Each row is a point on a landscape with many valleys, with its height.
A ball rolls from a point to the lowest of its 2 nearest points, and stops where none of them is lower. Distance is the straight distance between rows; heights are no part of it.
feme: [147,117,116,116,115,97,123,156,123,137,89,129,121,126,152,158,90,149,165,107,177,141,154,134,116]  (h 14.0)
Situ: [90,124,108,143,123,122,123,153,151,125,111,112,116,125,121,119,116,131,157,103,104,128,120,138,142]  (h 21.7)
menog: [145,152,132,109,112,134,119,119,139,138,105,131,128,109,118,136,119,187,140,111,106,146,145,116,141]  (h 25.7)
kita: [166,130,134,85,124,110,165,121,105,162,105,89,123,147,102,138,146,122,135,151,113,160,133,129,127]  (h 60.4)
Riged: [144,138,154,85,133,123,151,103,111,158,129,104,117,143,121,136,134,123,120,141,109,149,106,154,122]  (h 66.3)
zamiv: [152,177,145,117,131,144,104,77,116,132,135,105,142,124,136,134,152,108,105,144,121,121,109,103,135]  (h 30.7)
zoz: [111,135,136,102,98,136,163,127,138,168,114,147,129,106,121,146,125,116,148,85,129,160,125,138,105]  (h 70.7)
gita: [156,131,140,99,98,129,156,156,130,163,116,135,132,93,108,135,135,143,165,110,132,155,156,136,94]  (h 73.8)
setu: [130,115,134,116,144,125,127,85,109,134,121,105,130,123,97,116,149,90,131,128,110,141,138,115,151]  (h 40.3)
faled: [127,144,131,120,103,117,112,119,152,146,138,137,144,106,149,156,123,171,129,127,113,123,141,122,132]  (h 23.1)
nima: [114,137,114,137,132,112,110,143,150,133,151,108,146,100,123,140,133,98,129,144,89,112,126,118,135]  (h 70.3)
zomek: [145,137,133,98,150,123,139,149,117,121,115,123,120,110,132,109,152,119,104,169,156,141,135,131,155]  (h 18.8)
vegak: [98,97,111,134,125,135,117,132,155,131,149,166,134,123,192,122,135,137,128,94,154,136,153,141,119]  (h 31.8)
lumu: [135,88,115,105,134,94,122,175,141,156,127,109,124,88,104,107,127,127,150,151,145,99,137,135,150]  (h 34.9)
bimu: [150,142,109,189,134,133,95,95,113,117,139,113,136,175,135,132,106,95,112,125,100,87,132,102,120]  (h 57.8)
Num: [151,135,125,115,133,138,154,113,130,112,115,120,148,125,108,158,91,141,114,147,100,127,124,120,113]  (h 49.9)
taku: [134,81,117,134,154,116,118,155,136,108,140,133,133,160,174,117,91,149,131,123,129,110,136,140,107]  (h 39.7)
zupa: [130,144,117,148,143,119,103,100,145,125,155,103,172,117,125,132,140,91,102,162,74,107,116,101,134]  (h 66.2)
Sed: [73,131,109,119,109,134,117,142,136,129,115,173,91,123,141,125,162,132,108,132,153,147,129,141,149]  (h 16.3)
ganal: [111,96,126,138,119,144,127,93,146,110,120,181,125,136,136,124,115,189,111,93,147,148,126,119,145]  (h 25.1)
Pon: [126,157,140,130,135,152,147,132,152,126,126,112,123,106,89,119,143,118,134,120,91,143,122,108,150]  (h 50.8)
Tema: [97,104,116,116,143,123,120,170,149,150,129,110,116,104,104,96,137,122,148,134,109,124,112,145,160]  (h 28.3)
Soz: [84,132,125,86,116,126,143,165,131,163,121,167,97,95,136,126,146,119,115,154,168,134,132,157,134]  (h 9.2)
bag: [183,126,138,118,138,103,146,161,141,140,129,76,140,96,144,125,124,151,175,145,142,104,134,117,121]  (h 14.8)
dugor: [94,126,124,146,126,132,119,147,142,125,142,120,137,100,93,120,135,64,140,142,104,104,108,134,115]  (h 73.4)
Tepe: [129,124,133,136,110,119,99,161,116,163,142,119,123,141,108,94,124,152,142,126,144,103,91,149,128]  (h 40.5)
gasir: [128,147,121,109,118,159,163,163,126,141,104,137,124,90,98,107,148,107,122,119,173,136,108,126,152]  (h 61.8)
kel: [129,122,121,131,143,136,142,183,133,101,125,139,136,111,146,141,106,103,142,138,159,92,144,123,103]  (h 4.6)
Bevef: [77,100,137,138,119,135,109,112,153,96,123,192,97,146,126,150,101,159,101,88,152,140,119,123,149]  (h 29.5)
donab: [99,171,137,140,108,135,149,103,121,128,124,133,132,121,76,132,149,95,118,130,107,157,108,124,126]  (h 54.7)
Doruf: [158,133,110,155,141,132,154,114,127,150,150,110,158,161,136,127,136,143,123,127,95,134,155,103,123]  (h 34.3)
Dage: [131,121,113,138,115,138,141,89,156,140,102,141,127,121,119,135,111,175,138,96,119,156,129,109,144]  (h 17.1)
Reni: [61,119,137,153,118,119,125,73,136,105,129,153,122,139,129,144,107,103,118,107,126,133,87,134,135]  (h 41.2)
vav: [172,135,152,114,140,108,133,99,127,138,146,97,158,116,140,151,131,154,131,196,92,123,160,107,108]  (h 51.5)
lasum: [133,133,127,113,106,124,142,202,122,155,129,147,113,119,108,115,125,142,150,125,167,130,145,139,110]  (h 76.3)
Tebu: [117,98,123,119,133,137,104,162,140,136,149,151,124,106,183,102,138,146,147,125,176,114,138,147,123]  (h 34.6)
Fel: [78,162,146,152,105,115,131,75,125,112,121,125,122,131,105,153,115,104,117,123,93,137,91,136,132]  (h 47.9)
tevop: [94,160,130,130,152,141,129,119,138,117,125,112,116,110,141,122,140,77,111,127,146,116,73,140,152]  (h 68.1)
vofa: [145,110,130,93,104,113,125,163,143,132,94,155,79,142,174,155,106,169,154,89,158,168,160,150,124]  (h 19.2)
rada: [175,133,132,154,116,119,103,111,97,105,131,119,144,165,129,126,112,141,141,134,120,111,154,115,80]  (h 52.6)
meb: [106,99,111,133,126,124,108,171,141,143,140,143,116,130,152,102,108,148,139,131,150,106,113,152,119]  (h 37.0)
Mun: [180,121,132,171,130,149,109,91,103,106,142,113,139,179,137,116,113,123,113,135,103,110,131,96,95]  (h 55.0)
rapob: [135,119,127,125,124,144,116,99,145,136,129,90,155,87,98,101,145,113,129,141,111,107,54,127,133]  (h 68.0)
kegav: [116,150,116,114,116,116,139,131,124,133,94,127,104,145,109,144,138,129,122,126,120,158,143,146,154]  (h 85.9)
posas: [122,122,124,115,153,119,127,153,132,102,133,139,131,98,164,125,140,112,120,167,142,115,149,133,127]  (h 10.3)
damez: [103,151,105,146,138,114,148,198,149,140,113,126,111,139,152,147,142,132,121,146,140,127,160,129,130]  (h 18.7)
zanir: [166,163,137,123,135,136,103,99,109,127,146,100,137,125,138,154,125,90,114,122,126,100,146,92,124]  (h 22.8)
nubut: [135,109,131,151,144,144,109,132,103,60,135,153,131,146,133,115,123,123,116,147,122,125,156,133,116]  (h 38.5)
tive: [107,109,107,160,123,105,83,100,142,93,141,144,153,127,136,152,139,136,114,133,90,111,166,122,127]  (h 66.7)
parab: [120,119,125,121,151,120,135,115,100,125,140,120,143,147,129,119,145,98,95,150,132,139,146,125,141]  (h 29.4)
Livib: [112,99,116,112,137,124,133,108,100,140,107,128,115,128,107,103,144,83,139,103,162,144,137,129,160]  (h 44.7)
bovo: [99,145,139,140,129,154,115,155,134,129,176,160,129,112,129,96,142,119,111,129,141,116,115,126,137]  (h 47.7)
tiveb: [120,119,151,132,132,135,131,110,116,133,169,160,132,163,115,140,105,127,111,103,105,134,151,120,110]  (h 26.5)
gab: [99,129,139,148,124,130,105,123,118,119,181,160,158,125,107,102,146,120,106,154,115,130,122,132,118]  (h 43.8)
pamot: [120,120,171,112,126,137,133,90,102,157,177,130,129,130,91,101,144,94,123,120,113,124,91,139,112]  (h 28.1)
vapez: [173,135,124,120,123,121,129,110,127,124,101,111,140,126,135,166,101,153,154,112,152,130,172,100,123]  (h 5.9)
zif: [130,106,141,126,127,127,110,97,102,145,177,130,161,124,95,99,148,99,121,153,106,106,90,130,98]  (h 36.1)
Sapov: [99,145,128,150,150,144,124,105,124,112,147,139,118,134,173,132,133,74,101,114,140,106,114,128,132]  (h 63.7)
sidit: [122,158,133,115,152,133,109,142,117,121,115,101,102,132,121,113,117,101,121,126,144,104,74,145,153]  (h 72.0)
napov: [86,133,123,121,112,144,158,129,156,141,104,175,81,132,152,139,155,143,109,98,141,171,129,144,164]  (h 23.0)
zasa: [84,107,154,124,118,116,140,72,123,166,146,134,105,144,114,117,121,125,137,88,125,140,100,146,138]  (h 29.1)
nabor: [94,123,134,160,140,156,118,127,134,60,130,168,113,145,133,118,143,125,111,102,113,144,144,127,130]  (h 35.4)
zabiz: [142,132,121,149,140,150,161,152,146,149,148,136,141,132,133,121,140,138,116,116,116,148,157,112,134]  (h 29.0)
sabif: [110,168,124,159,134,132,154,116,109,146,126,108,110,174,131,128,156,111,122,103,134,147,100,141,144]  (h 52.0)
tiz: [126,149,110,128,121,115,135,197,133,160,106,96,103,132,162,121,155,133,156,134,143,135,126,154,131]  (h 24.1)
Gis: [145,118,112,169,151,148,138,100,146,124,132,129,145,163,158,144,114,132,121,81,109,129,151,96,136]  (h 39.6)
romu: [104,133,135,100,114,123,127,148,149,160,145,160,135,83,137,143,126,149,122,140,151,115,130,138,129]  (h 16.0)
dimi: [108,172,112,107,95,139,157,129,138,156,102,136,130,91,133,146,139,113,134,122,169,150,104,126,133]  (h 66.5)
Befun: [131,164,114,144,133,145,112,161,123,95,122,112,127,126,129,111,149,128,112,147,132,110,99,123,138]  (h 75.1)
sovum: [139,147,136,118,135,154,161,155,139,149,121,122,134,97,86,105,161,116,112,132,130,156,109,108,154]  (h 56.7)
guz: [108,113,132,99,116,105,124,171,115,114,107,150,85,135,134,128,123,140,135,146,142,139,150,170,118]  (h 79.7)
pibus: [126,78,134,123,137,135,131,115,109,109,135,152,134,133,129,116,107,99,133,100,161,129,137,132,124]  (h 36.6)
Pelok: [124,130,127,121,119,133,134,135,128,159,137,147,118,145,179,129,148,151,131,81,155,157,151,140,131]  (h 28.2)
Nitaf: [144,137,147,118,138,133,121,104,135,104,151,124,153,118,152,135,142,144,109,174,87,129,141,122,115]  (h 56.3)
Dek: [172,130,142,122,118,131,113,105,81,110,119,105,131,158,95,112,121,152,152,139,125,130,155,105,110]  (h 49.8)
pif: [100,158,152,147,140,128,113,76,126,132,141,105,122,127,119,99,151,86,133,117,117,122,50,132,159]  (h 74.0)
sesi: [94,105,111,134,140,105,103,110,140,109,131,136,127,143,155,140,144,150,124,129,102,135,133,150,146]  (h 70.4)
Susil: [184,108,147,106,122,117,159,125,112,144,99,101,113,138,112,108,129,181,140,166,121,157,148,121,131]  (h 52.2)
bazep: [147,95,117,143,135,129,128,128,128,61,114,148,147,150,139,149,92,153,104,154,123,121,146,135,99]  (h 41.5)
Firu: [122,84,107,184,132,122,90,99,135,95,145,154,147,159,143,144,118,97,109,116,110,105,164,125,119]  (h 63.5)
Dera: [102,139,141,124,111,125,91,147,112,149,160,142,115,132,104,107,130,127,120,106,142,110,114,137,133]  (h 44.1)
kaba: [126,136,113,149,112,142,136,140,122,133,113,117,156,115,99,126,119,104,142,107,148,106,89,121,106]  (h 33.3)
mobul: [167,127,120,161,152,143,119,105,126,110,115,117,126,170,156,109,117,154,139,87,137,131,142,104,146]  (h 43.0)
lir: [128,132,116,175,150,124,98,106,119,113,151,139,122,167,152,152,117,94,104,114,139,90,142,113,136]  (h 60.5)
venor: [154,123,112,149,136,101,128,167,139,130,112,97,147,105,144,138,103,115,171,138,151,82,127,125,106]  (h 9.5)
Sideb: [119,125,124,108,113,128,139,151,139,141,103,112,111,111,124,139,105,124,156,117,138,113,89,147,118]  (h 27.6)
kogaf: [77,124,142,130,129,128,132,86,142,109,134,174,111,137,128,158,110,133,87,118,128,126,114,127,148]  (h 34.8)
zal: [125,104,112,124,131,119,148,140,144,97,106,142,131,141,140,177,76,163,114,134,116,131,131,144,107]  (h 44.8)
lole: [156,131,117,152,102,147,122,114,117,129,114,118,153,116,67,112,115,141,144,125,124,113,103,98,115]  (h 38.7)
Nis: [149,144,126,129,141,136,156,191,151,131,124,126,116,124,137,136,131,153,120,142,132,141,166,112,146]  (h 23.7)
Pavug: [123,71,121,97,122,92,134,162,133,160,129,134,132,99,134,118,133,149,147,153,146,135,151,144,135]  (h 40.2)
vefov: [153,140,126,108,140,116,147,142,132,132,114,82,153,103,110,144,133,105,133,168,137,107,106,123,121]  (h 58.4)
lik: [123,121,129,95,109,121,153,149,125,112,72,158,78,126,118,144,127,137,132,127,122,170,151,168,140]  (h 82.2)
vodos: [142,139,138,117,113,113,110,128,113,124,122,132,96,167,165,145,123,165,140,84,140,148,153,148,113]  (h 24.0)
setas: [173,132,148,112,136,110,122,103,110,146,137,77,166,138,131,120,149,139,123,198,122,123,119,115,95]  (h 45.8)
vip: [169,161,131,116,119,132,118,90,111,132,120,91,154,136,136,128,140,158,121,165,135,115,104,124,116]  (h 39.4)
Gora: [169,145,139,102,124,117,129,161,133,150,121,86,115,97,159,114,157,152,177,135,139,131,126,146,126]  (h 20.3)
seril: [169,109,120,131,115,125,127,109,109,128,101,93,145,139,100,107,129,168,154,135,107,135,135,114,130]  (h 45.4)
fador: [159,148,120,127,127,130,124,112,124,110,122,128,139,116,122,169,87,97,125,109,157,98,156,101,123]  (h 15.1)
lukap: [136,91,127,128,125,124,116,108,116,124,161,156,150,124,120,128,100,106,131,122,121,109,149,122,99]  (h 32.0)
tevad: [160,122,130,106,128,131,126,131,127,125,127,82,159,82,84,104,147,113,138,168,123,110,81,115,102]  (h 63.0)
sesod: [141,148,126,144,151,143,139,107,112,122,107,94,99,174,139,113,132,125,132,87,124,140,111,131,150]  (h 47.2)
ratab: [151,131,132,128,141,139,151,140,140,95,110,111,145,86,109,143,107,118,125,158,116,107,121,121,122]  (h 54.1)
riduk: [90,127,145,141,128,127,131,120,121,101,146,165,100,152,124,150,129,125,123,87,97,157,156,136,115]  (h 31.5)
zomin: [114,139,127,134,107,134,124,177,112,111,117,167,104,145,113,135,124,147,128,121,151,138,156,134,107]  (h 78.0)
tigeg: [122,125,102,139,130,136,126,140,126,105,94,130,126,139,116,107,128,155,104,155,147,128,101,129,159]  (h 78.1)
pebu: [134,73,125,113,133,103,129,134,128,134,133,134,139,139,152,122,112,161,153,141,126,143,152,155,117]  (h 42.8)
disip: [131,150,133,126,161,136,123,97,143,130,165,103,139,138,137,119,156,106,101,169,57,136,127,109,134]  (h 61.3)
Tofi: [119,130,166,116,139,143,142,94,115,152,165,135,121,138,109,127,110,110,124,96,107,124,113,121,132]  (h 20.0)

For each start below, name the point where the ball stops.
nima -> vapez
Befun -> seril
tevad -> Tofi
Tepe -> vapez
lik -> Pon

Call two points neighbours if one is among the 2 nearest of the other. Go from one point of each pair to the other, from neighbour to neighbour, staying as low as possible. Name the highest point that can't be avoided.
Tofi, damez -> Livib
Pon, Dage -> donab
Soz, Dage -> menog
kel, damez -> tiz
vapez, Situ -> pebu
